Points, in no order, along strands that fork and pass close to each other.
Points whose rows are less than 94.4 apart are linked; no others are. Some points are linked to none.
K_63: [-24  18 -20  10 -10  -2 -28  57   3 -17  11  23  15  16 -41 -17  14 -28
  -4  -8 -17   7 -15  -8  27]
K_953: [-55 -12 -42  21  14  18  27   2  23  -8   3  14  -6  -9   5  12  48  -9
  28   3   0  20 -25  -9  -8]
K_714: [-47 -14 -35   5   2  17 -37  10  -3  -5  44   4  -7 -57  44   1   3  10
  19 -17 -18 -15 -45   0  12]
K_663: [  1  -9  25 -10  37  -8   2   1 -26  34  -3 -28  24   7  26  -9  -4   1
   9 -24  -3   2  23  29 -53]
K_923: [  2  11   2  46 -17 -34  16  -8  -6  16 -16  10 -20   8  21  -9 -35   8
  23  32  25   5  16  17  10]
K_413: [-25 -20 -24   6  13 -12  11 -17   5  28  52 -20  15  13 -20 -14  37 -31
 -14 -15  -7  36  24  -8 -22]
K_492: [ -7  10 -25  10   9  -7  -3 -39  25  -2  -4 -24 -40  38   3   5   3  55
   1  23  -2  26 -16 -33  17]
K_992: [ 46  14  25   6  -4 -19  27  -8   4   9 -40 -27  -1  34  16  -1 -37  16
 -27  13   8   5   7   4  -7]
K_7: [-11   3  -9  17   9   8  42  10  44 -11 -35  38 -21  -8  12  14  11 -20
 -10  13   0   7 -27   5  15]
K_606: [ -4  -4  10 -14   2  16 -17  25 -25   5 -43   6  -1   5 -45   8  -2   7
  37   2   0 -21 -10  -2  -6]
K_517: [  4 -21 -12 -17  38  -5  11 -24   3  52  21   7  -2  17 -17   1  23 -36
 -30 -16 -21  22  24  -3 -23]
K_816: [-55  -3 -28  -6  25  23 -38  33   4   9  13  13 -34 -34  21  -2  -1  10
   6 -11 -33 -13 -31   2  14]
K_643: [ 53 -10   6 -10 -21   4 -25 -19 -32  31 -47 -22  11  -7 -11  18 -34  14
  -2  11  -4 -29  -2 -12   1]
K_807: [ 17  23  19   3   5  -3  33  43   1 -16 -37 -36  27  66 -34 -12   2  14
 -15   3  -1  26 -10  -6  -8]
K_591: [-34  -7 -26  -3  -2  27  -5  45   9 -17  13  33  17 -26 -34   2  36 -46
   6 -14 -15  -1 -25  -7   9]
K_380: [ 18 -19 -19  17 -22  -4  -6   8  -7  25 -23 -28  55  -3  13   4  11 -14
 -14 -10  -6   0  -6  -4 -14]
K_996: [-16 -12 -17  -6 -18  34  14   2  14 -26  23  52   3 -52  -5  11  34 -51
  12 -18  -4 -12 -27   2  17]
K_125: [  7  12   4 -35  28   5  -6  -6  32   7  -1  23 -28  18 -16   3  -9 -14
 -54 -11 -27   4   1 -12  19]
K_661: [ 49  22   8   4 -29 -15 -33  33 -46  17 -45 -19  32  37 -37  -8 -31 -15
  -4  18  -6   0  12 -10   3]
K_585: [-45  -6 -13  16  33  13  36  22  21   4 -25  37 -20 -21  19   4  27 -13
  24   7 -10  13  -9  15  -6]
K_472: [-14  23   8  10 -36  16  13  15  22 -68   1  28   6  -3  -3   8   1 -26
  14   2   9 -12 -18  -5  20]
K_934: [ 14  11  28 -29  36 -15 -19  -5 -22  22  19 -33 -11  27  21 -14 -22  26
 -13 -22  12   4  23  11 -26]
K_847: [-16 -16   3 -55  48  10 -43 -17  -8   9  42  14 -34 -27  -2   6   7  22
  -5 -17  -7 -10  15  -5 -17]
K_138: [-55  11   1  -4  42   4 -17  26   0   4  15   1 -37 -10  25 -17  -9  25
  18  -9  -2   2   8  12 -13]
K_452: [  6 -27 -19   9 -13  24   0   6   4  15 -27   0   6 -58  16  11   8  10
  24 -11 -16 -27 -50   2  12]
K_690: [ -6   8 -16  20 -39  16  -9   7  13 -33 -25   7   7  -4 -18  13   8   7
  28  17  -2 -12 -33 -17  23]
K_85: [ 17  -9 -10 -19 -19  34   4 -30  17 -38  22  44 -27 -58  14  20  11 -20
  -3  -3   0 -18 -34  -8  37]
K_60: [  2   6  24 -32  40   2   1   3   3   2 -29  32 -60 -15  11  10 -38  22
   4  16   6 -24  10  14   2]
K_447: [ 18  -7  -6  16 -10  -2  40 -21  17   5 -33  37 -13  16 -14  18   5 -24
 -19  26   7   7   2  -9  17]
K_550: [-18  28  31   0  17  -1  27  38 -11  -5  -3 -12 -10  56 -43 -24   4   8
   9 -12  18  30  20  12 -14]
K_308: [  0 -34 -25  10  -8   6  -8  37 -24  23 -20  -3  60 -33  -3  -2  30 -25
  17 -16 -23 -10 -19  13 -25]
K_307: [  2  15   4 -14  -4  -8 -43 -15 -16  -7  36 -39   9  40 -32 -11   0  21
 -10 -14   8   5  25 -26  -6]
K_180: [-40  15 -27  -1  12   5 -23  -5  33 -17  20 -31 -27  20  12  -2  14  47
   4  -6 -10  20 -22 -30  12]
K_185: [ -6   2  11 -20  56  -2  14   2   8  39  -3  22 -26  17   5  -4  -2 -14
 -32 -14 -15  17  13  17 -15]
K_10: [ 21   5  -3  13 -23   0   0  30   0 -17 -56 -38  45  51 -32  11   5  22
   0  12  -2   5 -17 -25  -1]
K_527: [ -6 -21  -1  -3  -2 -17 -21 -25   0   6  49  -9  27 -37  56   2   1   0
  -9 -13   7 -10   6  15 -15]
K_480: [ 26 -22  16 -34   6  35  18 -22   4  -7   5  26 -31 -89  12  15   2   8
   9 -17  -1 -42 -27  10  11]
K_716: [ 52  -1  33 -29 -13 -14  -7 -38   2 -31 -15  -6 -17  -5   7  21 -41  39
   3  35  15 -26  17  -2   8]
K_922: [-15  -8   1   6  22  -3  16  52   1  11 -16   4  35   8 -12  -7  27 -24
  14  -9 -12  12  -2  14 -27]
K_567: [-43  26  -6  -6  21   1 -21  55  11  -3  43  -1 -12  21 -15 -32  -3 -15
 -24 -20 -24  14   3   7   8]
K_351: [ 14  37  36   2  -8 -14  32  14   4 -23  23  -4  -5  48 -22 -28 -13 -12
 -24  -8  16  20  31  19  11]
K_735: [  9  -8   9   5 -18 -15 -14 -41   2  -2  10 -33  19  -5  42   5  -6  41
   2   4  24  -6   5  -9 -15]
K_451: [  8  16  -4  36 -46  -4   5   6  10 -42 -34 -21  25  31 -29   9   3  20
  21  28   4  -1 -12 -28  21]
K_795: [-16  -6  11  15  -5 -13   5 -24 -16  -2  38  46  -8 -20   9  -8   5 -30
  14  12  27  -1  42  17   4]
K_545: [ 35 -39  -4  -3 -26  27  19 -18 -13  23 -17   5  27 -74  17  15  19 -26
  -4 -22 -15 -32 -20  16   3]
K_314: [-15 -27 -35  11  -5  10  -7 -29  12   8   4  15 -29 -55  41   8  10  19
  25  10  -1 -15 -42  -4  10]
K_98: [ 28  14  17  35 -25 -28  46  -6   3  -1 -53 -20  -9  29  -1   8 -40  23
  10  44  20   5   9   4  14]
K_630: [-11 -13   2  18  23 -18  19  37 -41  31 -14 -27  59  15   3 -19  21 -16
  36 -10  -5  18  23  29 -55]
K_543: [ -1  33  20   5  -9 -12  -8   3   4 -11  22  17 -28  26 -10 -21 -23   1
 -18  10  11  11  23   6  28]
K_326: [ 47   8  28  -1   1  -9  29  -9 -27  26 -45 -54  18  57  -4   8 -24  17
 -17   5  13  20  21  -5 -30]
K_382: [ 53   2  -4  17 -29 -18  -9  -9 -40  39 -49   2   5  11 -26   4 -48 -23
  -9  37  -3   4  21 -10  16]
K_634: [ 14  -3  -9 -26  -3  13 -20 -16  13  -5  17  33 -14 -19  -6   6  -4 -21
 -35 -14 -17 -17  -7  -2  33]
K_284: [ 34  -3  26 -23  -8  -9 -17 -37   8 -41   1 -20 -14 -15  33  21 -17  77
  21  26  27 -19   3  -8  -6]
K_743: [ -4  17   7  18  -2 -20 -18   7 -26  27   5  13 -19  19  -6 -24 -33  -1
  14  12   6   1  22  13  11]
K_90: [-50  17 -11 -18   6  14  -7  10  45 -53  47 -19  -8  -8  23   1  19   5
  -5 -16   5   9 -23 -13  -3]
K_247: [ 56   1  25 -29  -2 -12 -16 -48 -31  12 -33 -36 -16  16  -6  25 -47  44
   2  27  13 -16  16 -16  -6]
K_387: [ 14   0  -6  -4 -25   2 -10   0  17 -16  11 -24  49   3   3   4  12 -28
 -36 -25  -9  -5  -3  -3 -11]
K_70: [ 10   3 -27  20 -11 -13  -3 -26  11  16 -12 -30  -6  47 -15   1   1  23
 -16  15 -15  20  -7 -26  13]
K_94: [-33   3 -26  26 -19 -19   7 -17  11  -8  65 -29  15  25 -13 -16  35 -13
   3  -3  14  31  11 -14  -5]
K_838: [ 36   9 -11  27 -33 -14  20 -19   0   1 -16   6   1  48 -28  -2  -5 -18
 -32  26  -4  26  16 -23  33]
K_74: [-19  23   4  -1 -15  10  14  15  37 -55  22  -3  24  17   5   3  19 -22
 -13 -15   8   5 -11  -2   5]
K_970: [-29  -3  -6  36 -13 -12  18  -1  -8  -9  28  23  13   6 -12 -11  23 -31
  21   6  23  20  24   3  -2]
K_708: [ 34 -37  12 -30  -1  29   8 -44 -12  14  -9  15  -8 -71 -12  24  22   7
  12 -19   3 -37   1   1 -15]
K_133: [-31  15  26 -15  41 -16 -14  17  -8   3  49 -10 -19   1  38 -27 -12  33
   3 -15  12   9  28  28 -25]
K_919: [  6 -21  28 -13  11  -7  -4 -24 -31  20  24  39   0 -33  16  -6  -9 -22
   3  -4  13 -20  42  32 -11]
K_514: [  0 -20  21  -6  -6   5 -17  -6 -21   4  26  17  19 -55  38  -5 -12 -11
   1 -14   1 -35   6  34  -5]

A fork is a point with three links. Follow the links from the first point to the second and name the forks in between, in order.
K_567 / K_630 | K_85
K_10 / K_996 | K_74 K_85
K_447 / K_630 | K_74
K_591 / K_451 | K_85 K_74

A fork is a point with three links, a tip a point with one. Leave the first point through the second and follow the links. Name the first fork or tip that comes.
K_708 / K_545 | K_74
K_10 / K_807 | K_326
K_284 / K_735 | K_85
K_970 / K_795 | K_661
K_90 / K_180 | K_953
